Points on a hilly landscape, in no order, each with its height.
From any point a ball takes the steepest step (drop divided by distance) to one of its 4 nearest points. It stops when none of these is lower. Distance is the straight distance between rows; heights are no part of it.
(995) h=314: -17, 21, 29, -5, -29, 0, 0, -14, 17, 7, -6, -1, -11, -28, 10, -11, -16, -2, -4, 2, 3, -2, 17, -42
(730) h=862: 15, -9, -16, -9, 38, -45, -23, 7, -54, 8, 48, -11, 8, 1, 57, 16, 1, 20, -26, 10, 4, 39, 6, 34
(1301) h=86: 2, -10, 31, 1, -21, 4, -13, 1, 24, -29, -31, -1, 14, -22, -12, -15, 22, 2, -8, -2, 11, -8, -17, -77
(774) h=228: -10, 13, -31, 2, 25, -5, -4, -30, -5, 30, 17, 13, 0, 29, -6, 21, 5, 11, -1, 9, 8, 9, -41, 11
(21) h=245: -16, 25, 24, -8, -30, 16, 7, -18, 11, 11, 5, 0, -14, -16, 0, -2, -25, -6, 1, 3, -3, -1, 18, -17
(1409) h=406: -7, 33, -6, -6, 26, 27, -14, -5, 5, 6, 5, -9, -21, -5, -39, 43, -15, -5, -16, 20, 2, 6, -2, 30
(57) h=450: -1, 13, -4, 10, 22, 38, -5, -23, -13, 15, 25, -9, 2, 15, -19, 25, -7, -20, -17, -8, -4, 11, -12, 28
(25) h=626: 14, 6, -18, -10, 71, -15, -23, -16, -31, 13, 27, -20, -13, -1, 21, 23, 7, 6, -39, 3, -2, 25, 8, 27
(1039) h=95: 5, -6, -33, 10, 0, -49, 5, 22, -30, -3, -9, 39, -4, 11, 7, 28, 30, 53, 32, 4, 13, 17, -64, 20
(463) h=390: 16, -18, 22, -8, -7, -10, 21, 50, 15, -40, -24, -26, 7, -29, 0, -17, -4, -14, 3, 1, 2, -34, 46, 9
(264) h=502: 29, -11, -25, 8, 7, -6, 6, 63, 17, -41, -23, -34, 13, -6, 11, -20, -7, -27, 10, -2, -4, -21, 79, 37
(1165) h=172: -7, 10, -44, 0, 38, -34, -6, -22, -9, 31, 2, 22, -19, 36, -14, 10, 26, 25, -1, 17, -1, 7, -29, 5
(142) h=420: -9, 27, 15, -5, -16, 37, 11, 8, 8, -6, 16, -9, -13, -17, -28, 24, -30, -15, -5, 12, -3, -7, 18, 26
(725) h=529: 11, -10, 14, 7, -11, 22, 5, 13, -2, -2, -11, -7, 5, -7, 11, -34, -9, -40, 10, -14, -20, 6, 51, 1
(1002) h=470: 5, -1, 26, 5, -20, 18, 7, 2, 3, -3, -7, -8, -7, -18, 0, -18, -9, -27, 4, -17, -16, -2, 40, -9
(216) h=596: 7, -27, 16, -17, 12, -30, 27, 58, 13, -47, -15, -37, 21, -8, 3, -22, -18, 12, 0, -5, 5, -45, 37, 48
(1583) h=275: -14, 5, -23, 9, -6, -10, 8, -29, -12, 29, 19, 25, 9, 26, 10, 15, -4, 25, 21, 3, 12, 9, -59, 15
(363) h=80: 20, -16, 22, -10, -5, -2, 15, 48, 22, -42, -26, -23, 4, -28, -7, -19, 2, -13, 7, -1, 7, -31, 42, -6
(653) h=177: -6, -1, 28, 10, -19, -3, -2, -18, 6, 6, -24, 2, 14, -15, 15, -42, 2, -4, 2, -28, 4, 8, -4, -59
(458) h=202: 19, -29, 33, -15, -7, -6, 13, 35, 25, -50, -35, -17, 9, -24, -15, -5, 8, 10, -14, 5, 9, -37, 2, -37
(1387) h=342: 30, -25, -8, 2, 6, 3, -12, 40, 19, -36, -32, -8, 9, -10, -4, -28, 12, -46, 20, -13, 10, -13, 43, -8
(148) h=221: 25, -33, 20, -6, -12, 0, 3, 32, 24, -52, -31, -12, 14, -13, -21, -8, 15, -5, 1, 12, 14, -38, 5, -36
(379) h=274: 20, -35, 16, 4, -14, 10, -28, 5, 11, -28, -33, 7, 16, -5, -15, -41, 16, -30, 12, -16, 6, -1, -14, -55
(431) h=618: 6, -18, 0, 22, 8, 48, 2, -15, -35, 10, 30, -6, 23, 22, -3, 11, -11, -27, -10, -20, -18, 21, -10, 40
(578) h=572: -5, 4, 41, -14, -19, -10, 13, 25, 25, -30, -25, -13, -8, -35, -3, 5, -9, 13, -18, 8, 9, -29, 20, -34
(875) h=565: -15, 15, 18, 6, -27, 33, 7, -22, 1, 17, 16, -1, -8, -7, 1, -4, -25, -18, 2, -6, -9, 5, 14, 2
(599) h=308: -16, 5, 19, 13, -32, -6, 8, -25, -1, 26, -3, 8, 1, -8, 30, -36, -19, 2, 6, -20, 0, 11, -8, -35
(1297) h=88: 1, -6, 36, -9, -15, -2, -1, 7, 27, -34, -32, -3, 8, -27, -7, -5, 16, 10, -12, 8, 12, -16, 3, -71
(678) h=491: -8, 20, 24, -11, -24, 31, 21, 20, 11, -18, 6, -25, -6, -26, -27, 20, -31, -11, -4, 10, -11, -14, 31, 42
(1425) h=186: -13, -4, -39, -4, 3, -61, 10, -5, -5, 9, -15, 47, -3, 58, -7, -3, 43, 37, 14, 17, -16, 2, -54, -1
(637) h=438: 35, -24, -26, 6, 13, 1, -12, 55, 19, -45, -26, -16, 11, -3, 4, -19, 7, -37, 20, -5, 13, -18, 56, 5
(1377) h=153: 7, -11, -21, 8, 33, -53, -11, 10, -42, 3, 11, 19, -1, 2, 34, 22, 29, 44, 18, 0, 14, 26, -35, 27
(1193) h=174: -22, 14, -48, 0, -4, -35, -1, -23, 16, 30, 4, 40, -8, 51, -19, 2, 21, 28, 11, 24, -1, 2, -42, -6
(416) h=447: -7, -4, 18, 9, -16, 37, 7, -15, -11, 16, 10, 1, 0, -3, 5, -13, -16, -26, 3, -13, -20, 10, 22, 10
(1505) h=627: 8, 4, 18, -1, -19, 23, 10, 17, 4, -10, -7, -16, -2, -18, 1, -15, -11, -30, 1, -10, -16, -6, 53, 9
(1144) h=525: 22, -14, -9, 3, -1, -1, 13, 62, 14, -37, -14, -34, 7, -14, 6, -15, -13, -13, 4, 2, -6, -25, 69, 41
(1090) h=333: -29, 25, -20, -4, -37, -12, 0, -36, 19, 31, 20, 31, -7, 24, 16, -13, -13, 23, 14, 15, 2, 9, -29, -26
(468) h=203: -9, 17, -39, -8, 46, -24, -17, -22, 4, 34, 3, 10, -20, 26, -12, 12, 20, 21, -8, 12, -6, 11, -23, 11
(115) h=270: -21, 17, 0, 2, -30, 17, 4, -39, 4, 32, 24, 9, -5, 1, 10, -7, -19, -3, 6, 0, -3, 7, -14, -8
(1562) h=241: -12, 0, -34, 11, 17, -25, 0, -22, -20, 26, 11, 26, 8, 28, 11, 21, 15, 29, 12, 5, 12, 14, -61, 19
(648) h=205: -21, -3, -12, 16, -33, 0, 11, -35, -16, 32, 21, 25, 8, 15, 23, 2, -19, 23, 19, -6, -1, 7, -56, 6
(58) h=139: -10, -7, -40, -5, 17, -64, 0, -7, -15, 17, -10, 41, -12, 52, -3, 2, 45, 33, 14, 13, -12, 4, -42, 5
(185) h=35: -3, -1, 30, -15, -22, 3, 32, 39, 7, -37, 2, -25, -1, -23, -7, 3, -33, 0, -2, 3, -7, -32, 44, 50
(1051) h=20: -25, 16, -47, -7, -27, -29, 1, -28, 16, 25, 15, 49, 0, 49, -5, -9, 9, 31, 14, 24, -3, 7, -50, -14
(604) h=522: 9, 9, -2, 6, 18, 54, 2, -13, -13, 5, 24, -13, 8, 13, -18, 25, -5, -24, -20, -12, -12, 13, 0, 36
(159) h=439: 0, 27, -10, 0, 31, 40, -6, -19, -8, 16, 18, -8, -11, 10, -24, 31, -8, -12, -19, 6, 2, 12, -9, 25
(846) h=267: 2, 4, -34, -12, 57, -41, -20, -17, -17, 30, 17, 7, -29, 15, 8, 6, 29, 27, -10, 12, -8, 13, -3, 20
(1291) h=100: 32, -37, 1, -1, -3, 3, -12, 41, 22, -42, -30, -7, 13, -13, -14, -21, 16, -31, 18, -1, 12, -29, 22, -19
(560) h=288: 10, -12, 27, 8, -13, 8, 0, 2, 5, -2, -28, -2, 6, -11, 5, -40, -2, -37, 8, -22, -7, 3, 29, -35
(753) h=561: 17, -23, 0, -3, 9, -23, 21, 71, 18, -46, -19, -38, 22, -8, 8, -19, -17, -1, 1, -2, 4, -39, 51, 43
(891) h=96: -5, -5, 25, 8, -21, 7, 6, -11, -4, 14, -19, -1, 0, -8, 18, -37, -9, -25, 6, -26, -8, 4, 13, -27
(1276) h=505: 5, -7, 42, -15, -13, -4, 16, 29, 19, -33, -28, -18, 0, -33, -9, -4, -1, -7, -2, 0, 10, -25, 32, -30
(247) h=468: 8, 3, -24, -13, 68, -27, -22, -18, -26, 24, 27, -8, -17, 8, 22, 12, 15, 20, -27, 6, 0, 19, -5, 23
(736) h=242: -5, -5, -26, 12, 17, -12, 1, -20, -24, 24, 17, 19, 10, 25, 9, 23, 4, 26, 16, 0, 14, 12, -57, 23
(351) h=568: -3, -1, 38, -20, -18, -4, 22, 36, 19, -34, -17, -18, -4, -36, -5, 5, -16, 5, -4, 6, 2, -33, 35, -3
(273) h=394: 1, -12, 33, -17, -12, -16, 33, 45, 17, -40, -17, -29, 4, -27, 2, -5, -22, 3, -4, -4, 1, -37, 34, 28
(512) h=90: 4, -14, -20, 0, 41, -56, -14, 4, -41, 14, 9, 18, 0, 8, 33, 20, 31, 39, 13, 4, 3, 20, -32, 31
(1128) h=23: -8, -4, -31, 21, -24, -20, 14, 0, -16, 11, 6, 36, 10, 17, 12, 21, 2, 47, 29, 4, 11, 9, -78, 25
(1336) h=121: -2, -10, 22, 3, -21, -6, -12, -11, 16, -10, -32, 1, 12, -19, 5, -36, 14, -4, -7, -20, 10, 0, -15, -70
(1143) h=345: 15, -13, -14, 12, 50, -38, -9, 4, -50, 5, 22, -1, 20, 0, 38, 31, 16, 29, -2, -6, 16, 31, -27, 34
(1122) h=337: 4, 7, 13, -5, -25, 27, 24, 36, 8, -29, 9, -27, 1, -19, -19, 15, -26, -21, -8, 2, -16, -15, 50, 55
(191) h=332: 19, -25, 12, 4, -8, 2, -16, 13, 9, -13, -39, 1, 12, -9, -4, -40, 7, -35, 14, -23, 4, 1, 11, -38
(285) h=649: 22, -6, -3, 5, -13, 31, 4, 21, 0, -15, 2, -10, 3, 5, 0, -21, -10, -44, 7, -15, -31, 5, 74, 32
(594) h=130: 13, -26, 38, -12, -12, 1, 10, 32, 29, -50, -36, -1, 13, -21, -18, 3, 10, 22, -18, 7, 11, -41, -5, -46
(1580) h=93: -4, -11, -37, 1, 15, -56, 3, 3, -26, 16, -7, 38, 2, 32, 6, 14, 34, 41, 24, 10, 1, 13, -60, 17
(922) h=400: 1, 13, -24, -3, 64, -7, -23, -20, -15, 27, 15, -7, -16, 16, 0, 24, 12, 11, -22, 13, 7, 21, -13, 19
(377) h=82: -17, -5, 2, 27, -26, 17, 13, -29, -24, 32, 19, 10, 16, 13, 21, -1, -20, 10, 11, -18, -6, 8, -31, 15
(256) h=15: -1, -9, -30, 11, 17, -47, 2, 6, -34, 8, -1, 34, 6, 15, 16, 26, 26, 50, 29, 5, 15, 19, -59, 27
(1327) h=257: -10, 10, 28, -4, -32, -4, -2, -20, 13, 2, -15, 3, -2, -16, 13, -21, -4, 2, -6, -8, 10, 1, 10, -61
(925) h=469: 7, 11, 10, -3, -19, 45, 13, 21, 2, -17, 15, -16, -1, -15, -20, 5, -16, -29, -6, -7, -25, 0, 51, 40
(1307) h=562: 9, 14, -13, 0, 54, 26, -10, -20, -16, 12, 18, -18, -4, 12, -9, 34, 4, -6, -32, -10, 2, 19, -13, 24
(435) h=184: -22, 20, -33, 3, -3, -8, -7, -32, 11, 30, 16, 23, -11, 35, -16, 8, 0, 17, 8, 21, 5, 7, -38, -1
(131) h=541: -5, -8, 15, 21, -18, 37, 6, -23, -22, 21, 17, 5, 10, 7, 8, -12, -19, -16, 3, -18, -18, 12, 4, 16
(1292) h=419: 0, -2, -16, 8, 53, 10, -11, -21, -30, 18, 22, -10, 12, 16, 11, 31, 10, -2, -20, -8, 10, 24, -26, 24
(1350) h=532: 14, -16, 18, -5, -3, -10, 25, 53, 12, -37, -16, -27, 9, -21, 1, -12, -10, -10, 5, 1, -1, -35, 57, 30
(1023) h=220: -11, -10, -3, 24, 1, 28, 4, -27, -27, 25, 23, 4, 15, 22, 10, 13, -15, -1, 3, -11, -3, 14, -38, 21
(329) h=304: -18, 19, -7, 6, -2, 30, -7, -34, -3, 27, 29, 5, -3, 13, -10, 19, -14, -7, -1, 0, 3, 9, -21, 12
(1458) h=609: 4, 2, 9, 6, -13, 51, 8, -7, -11, 1, 18, -11, 5, -3, -13, 0, -12, -33, -6, -17, -27, 7, 34, 29
(1526) h=217: -20, -2, 15, 23, -39, 0, 13, -29, -9, 36, 9, 12, 7, 4, 31, -23, -23, 14, 15, -21, -3, 9, -28, -8
(1411) h=551: 12, 7, -1, 4, -12, 56, 8, 6, -7, -9, 22, -13, 6, 7, -17, 7, -8, -43, -9, -14, -33, 11, 40, 41
(1278) h=75: 37, -43, -5, -2, -8, 14, -33, 23, 21, -46, -25, 9, 5, -3, -19, -30, 12, -36, 27, -5, 9, -12, 4, -32
(879) h=293: -20, 2, -40, 5, -28, -26, 9, -20, -5, 21, 12, 44, 5, 41, 7, 10, 4, 39, 28, 15, 4, 10, -71, 4
(950) h=605: 5, 6, 16, -6, -19, 23, 18, 27, 9, -22, -3, -18, -1, -21, -12, -3, -16, -21, 2, -4, -14, -13, 56, 27
(607) h=286: -9, 2, -17, 14, 15, 13, -1, -29, -21, 30, 21, 6, 11, 22, -3, 24, -2, 7, 3, -5, 8, 13, -46, 22
(1309) h=176: 0, 0, -42, -9, 47, -54, -12, -13, -15, 27, 8, 17, -23, 27, 5, 3, 40, 29, -3, 12, -6, 9, -22, 15
(967) h=435: 1, 20, 11, -5, -11, 49, 12, -2, 2, -5, 16, -14, -9, -9, -28, 23, -20, -27, -10, -1, -9, 2, 25, 34
(1400) h=320: 0, 25, -28, -9, 62, -9, -24, -17, -6, 21, 8, -7, -26, 9, -18, 23, 9, 13, -18, 13, 1, 14, -11, 14
(299) h=195: 9, -26, 19, 13, -14, 5, -22, -8, 9, -10, -30, 8, 19, -6, -3, -51, 8, -17, 1, -29, 4, 8, -25, -62
(229) h=222: -18, 13, 27, 6, -28, 4, 6, -20, 9, 18, -3, 1, -1, -16, 19, -28, -12, -5, 0, -14, -1, 1, 13, -41
(1048) h=215: 32, -41, 9, 0, -18, 14, -24, 22, 29, -50, -28, -1, 13, -11, -29, -14, 20, -15, 14, 8, 6, -24, -4, -44
(571) h=326: 29, -28, 8, -3, -2, 7, -12, 31, 11, -29, -33, -1, 10, -10, -9, -35, 12, -39, 13, -11, 10, -11, 27, -33
(201) h=261: -16, 29, -17, -2, 2, 26, -7, -26, 11, 26, 18, 4, -16, 8, -27, 20, -12, -2, -1, 16, 2, 4, -17, 9
(830) h=171: -25, 36, 5, -8, -41, 1, -2, -18, 28, 17, 11, 15, -19, -7, 2, 5, -28, 18, -6, 26, 2, 1, 2, -32
(981) h=211: -21, 19, -27, 2, 1, 5, -4, -31, 8, 35, 20, 15, -9, 25, -13, 16, -3, 7, 7, 11, 8, 8, -41, 4
(1076) h=365: 17, -21, 32, -12, -3, -9, 13, 46, 16, -46, -30, -18, 8, -20, -10, -8, 0, 2, 0, 0, 11, -39, 19, -15
(12) h=104: -12, 14, 23, 6, -30, 12, 7, -21, 3, 16, 2, 1, -6, -13, 9, -19, -16, -10, 5, -6, -6, 2, 11, -28
(1094) h=94: -14, 5, -44, -6, 23, -57, -1, -17, 5, 24, -9, 24, -21, 49, -20, -2, 45, 27, 4, 17, -13, 1, -30, -3
(343) h=375: -20, 27, 25, -13, -34, 17, 7, 0, 21, 4, 7, -4, -20, -23, -9, 10, -28, 0, -5, 13, -1, -8, 20, -8
(1267) h=187: -11, 18, 29, -9, -31, -13, -5, 0, 31, -24, -27, -2, -5, -30, 10, 1, -2, 30, -19, 13, 13, -12, 3, -69
(8) h=535: 11, -13, 26, -4, -11, 4, -3, 16, 14, -22, -30, -11, 9, -21, -6, -23, 12, -25, 7, -9, 10, -15, 23, -45
(394) h=360: 1, -11, -9, 25, 28, 19, -2, -18, -42, 15, 24, -8, 26, 19, 8, 27, -1, -4, -9, -18, 5, 17, -36, 32
(1248) h=92: 5, -10, 35, -7, -21, 0, -8, 11, 31, -43, -35, -3, 6, -26, -12, 8, 18, 24, -21, 12, 16, -25, -9, -69
(1120) h=311: -27, 14, -13, 6, -38, -5, 12, -38, 6, 36, 20, 29, 1, 17, 19, -16, -19, 19, 16, 4, 1, 10, -38, -15
(478) h=253: 24, -35, 17, 7, -28, 17, -30, -1, 23, -39, -25, 6, 18, -9, -28, -24, 21, -17, 8, -4, 1, -8, -22, -61
(350) h=465: 10, -8, 31, -8, -14, 2, 9, 22, 16, -27, -31, -14, 0, -30, -7, -16, 2, -15, 2, -3, 4, -20, 35, -29
(245) h=750: 6, 5, -29, -28, 53, -38, -34, -3, -26, 27, 39, -15, -37, 6, 21, -5, 8, 22, -40, 21, -15, 22, 20, 33
(385) h=47: 10, -17, 33, -6, -17, 1, -4, 19, 23, -35, -36, -10, 10, -28, -17, -7, 18, 3, -2, 2, 12, -20, -1, -60
(430) h=385: -8, 13, 2, 5, 1, 45, 1, -27, -9, 23, 25, 0, -1, 10, -11, 18, -13, -18, -4, -4, -6, 12, -11, 18
(926) h=216: -28, 33, -19, -5, -26, 5, -7, -31, 21, 31, 21, 17, -13, 16, -7, 4, -16, 16, 3, 24, 0, 2, -16, -18
(700) h=480: 10, -11, -8, 13, 59, 2, -7, -15, -45, 3, 25, -17, 18, 16, 24, 35, 8, 1, -30, -19, 7, 28, -26, 25
(889) h=436: 4, 30, -21, -8, 65, 4, -26, -9, -1, 17, 6, -12, -23, 2, -14, 32, 3, 1, -28, 10, 8, 18, -7, 24
(1530) h=403: 6, 22, -1, 1, 26, 53, 1, -4, 0, -7, 23, -18, -2, 0, -36, 36, -8, -27, -25, -6, -9, 14, 10, 37
(1581) h=637: 31, -36, -4, -2, 11, -14, 8, 69, 25, -48, -26, -25, 7, -10, 0, -17, -3, -11, 4, 1, 13, -40, 39, 17
(502) h=109: 2, -12, -24, 15, 31, -34, -4, 1, -37, 11, 5, 14, 14, 11, 26, 32, 19, 38, 15, -6, 20, 18, -53, 31
(1413) h=295: -25, 23, 9, -2, -39, -7, 0, -34, 14, 18, 4, 11, -7, -9, 19, -22, -15, 15, 2, -2, 6, 8, -3, -46
(1254) h=137: -6, -6, -39, -4, 33, -54, -2, -12, -18, 22, 2, 25, -9, 36, 5, 14, 38, 31, 15, 13, 3, 10, -42, 14
(139) h=213: 3, -10, -17, 21, 38, -14, -5, -9, -40, 16, 17, 2, 19, 14, 19, 34, 9, 23, 2, -7, 20, 19, -43, 30
(1271) h=116: 12, -34, 25, -2, -32, 16, -13, 10, 29, -57, -26, 5, 17, -15, -32, 3, 27, 20, -11, 14, 1, -28, -19, -59
(794) h=662: 11, -1, -23, -21, 61, -31, -29, -5, -32, 24, 41, -14, -26, 6, 31, 7, 9, 19, -37, 15, -8, 27, 17, 30
(1390) h=219: -3, -8, 24, 11, -19, 14, 6, -11, -12, 15, -9, 2, 5, -4, 21, -37, -15, -32, 4, -25, -13, 9, 17, -13
(278) h=610: 13, 7, -7, 8, 48, 39, -6, -17, -24, 6, 27, -19, 10, 16, -12, 33, 2, -21, -38, -18, 0, 27, -12, 31
(567) h=615: 26, -9, -3, 9, -4, 17, 5, 30, 0, -21, -15, -7, 4, -2, 10, -29, 0, -48, 11, -14, -24, 0, 70, 17
(455) h=193: 0, -11, -30, -9, 47, -55, -10, -5, -28, 26, 14, 15, -19, 24, 23, 9, 37, 35, 4, 9, 1, 11, -21, 21
(840) h=185: -31, 23, -3, -3, -36, 0, -2, -38, 20, 29, 16, 13, -10, 3, 8, -11, -23, 13, 6, 10, 3, 7, -12, -29
(89) h=17: -27, 31, 5, -6, -30, 10, -1, -24, 18, 24, 14, 3, -14, -11, 0, 5, -23, 10, 2, 17, -1, 5, 0, -28
(661) h=71: -3, 27, 6, -12, 4, 42, 2, 6, 3, -11, 14, -13, -12, -14, -40, 40, -23, -12, -14, 7, -4, 0, 9, 44
(1008) h=318: -6, 8, 28, 2, -23, 13, 6, -4, 6, 6, -12, -7, -2, -20, 7, -22, -9, -22, 6, -15, -10, -2, 32, -23
(405) h=617: -9, 13, 37, -9, -26, 1, 8, 6, 18, -16, -18, -6, -9, -37, 2, -3, -11, 2, -7, 5, 3, -17, 28, -37
(911) h=395: -5, 8, 35, -3, -21, 2, 2, -4, 11, 3, -14, -4, -2, -25, 4, -22, -5, -15, 3, -14, 1, -3, 26, -42
(27) h=503: 11, -22, 33, -19, -3, -21, 29, 47, 25, -47, -29, -20, 9, -26, -3, -5, -4, 7, -6, -3, 6, -40, 21, 2
(508) h=628: 3, 14, 21, -1, -23, 31, 17, 10, 8, -9, 5, -16, -9, -19, -11, 2, -19, -26, 4, 0, -15, -8, 45, 17
(125) h=140: -13, 12, -49, -4, 10, -33, -6, -24, 4, 30, 4, 34, -10, 44, -11, 8, 20, 27, 11, 20, 0, 4, -49, 0
(396) h=269: -11, 10, -27, 4, 40, 1, -8, -26, -19, 33, 18, 6, -2, 19, -4, 26, 8, 8, -7, 3, 13, 13, -35, 19
(425) h=30: -8, 21, 5, 0, 1, 45, -3, -15, 5, 13, 20, -7, -8, -7, -24, 20, -17, -20, -12, 3, -5, 7, -3, 22
(153) h=280: -31, 23, -20, -1, -31, -4, 2, -35, 11, 35, 22, 28, -9, 23, 4, -1, -15, 15, 9, 14, 0, 7, -32, -18
(404) h=173: -18, 5, -1, 14, -28, 11, 11, -35, -10, 33, 24, 15, 6, 15, 18, -6, -20, 9, 12, -9, -3, 7, -31, 3
(1152) h=585: 11, -6, 13, 3, -14, 11, 19, 49, 11, -29, -14, -26, 1, -24, -1, -13, -13, -21, 8, -1, -14, -18, 72, 34
(391) h=441: 20, -12, 17, -3, -6, 5, 3, 35, 15, -33, -31, -18, 6, -19, -4, -22, 5, -28, 5, -7, 5, -22, 43, -16
(822) h=321: -26, 29, 19, -13, -33, -12, -3, -7, 31, 0, -7, 8, -12, -24, 13, -4, -11, 26, -11, 18, 6, 1, 16, -59
(194) h=409: 18, -18, 12, 5, -6, 11, -1, 18, 5, -8, -27, -4, 8, -9, 6, -37, 2, -47, 8, -22, -4, -2, 45, -17
(598) h=672: 12, -4, 10, 6, -19, 31, 8, 20, 0, -15, 0, -14, 0, -9, -2, -15, -6, -40, 5, -11, -28, 0, 68, 25
(1515) h=192: -5, -6, -37, 3, 2, -57, 6, 9, -21, 6, -16, 47, -6, 41, 5, 14, 37, 47, 26, 15, -4, 6, -66, 11
(34) h=746: 14, -1, -13, -9, 68, -28, -19, -8, -43, 13, 37, -19, -1, 7, 45, 19, 10, 12, -35, 0, 7, 33, 3, 33
(130) h=445: -11, 10, 29, -5, -30, 15, 14, -1, 13, 2, -6, -10, -6, -29, 1, -15, -14, -18, -1, -3, -5, -9, 36, -17
(940) h=224: 30, -32, 4, 0, -4, 10, -21, 20, 24, -29, -27, -5, 11, -9, -22, -33, 16, -34, 15, -10, 8, -13, 7, -42
(965) h=154: -29, 36, -7, -5, -27, 13, -3, -27, 17, 28, 19, 8, -13, 5, -12, 14, -21, 6, 5, 21, 2, 4, -12, -10
(16) h=440: -11, 25, 22, -8, -22, 34, 8, -12, 8, 6, 16, -7, -10, -19, -14, 10, -25, -17, -6, 5, -6, 1, 20, 3
(867) h=287: 2, -7, -27, -5, 57, -42, -14, -14, -39, 24, 20, 4, -6, 12, 31, 16, 28, 26, -6, 4, 6, 19, -21, 26
(609) h=183: 0, -5, -24, 12, 42, -22, -6, -14, -34, 22, 12, 9, 11, 19, 17, 28, 17, 29, 1, -2, 16, 16, -46, 23

For each start below, name the point where the ball stops.
(1307) | (1094)
(567) | (891)
(405) | (12)
(1309) | (256)
(700) | (256)
(981) | (1094)
(285) | (891)
(1562) | (256)
(379) | (385)
(736) | (256)
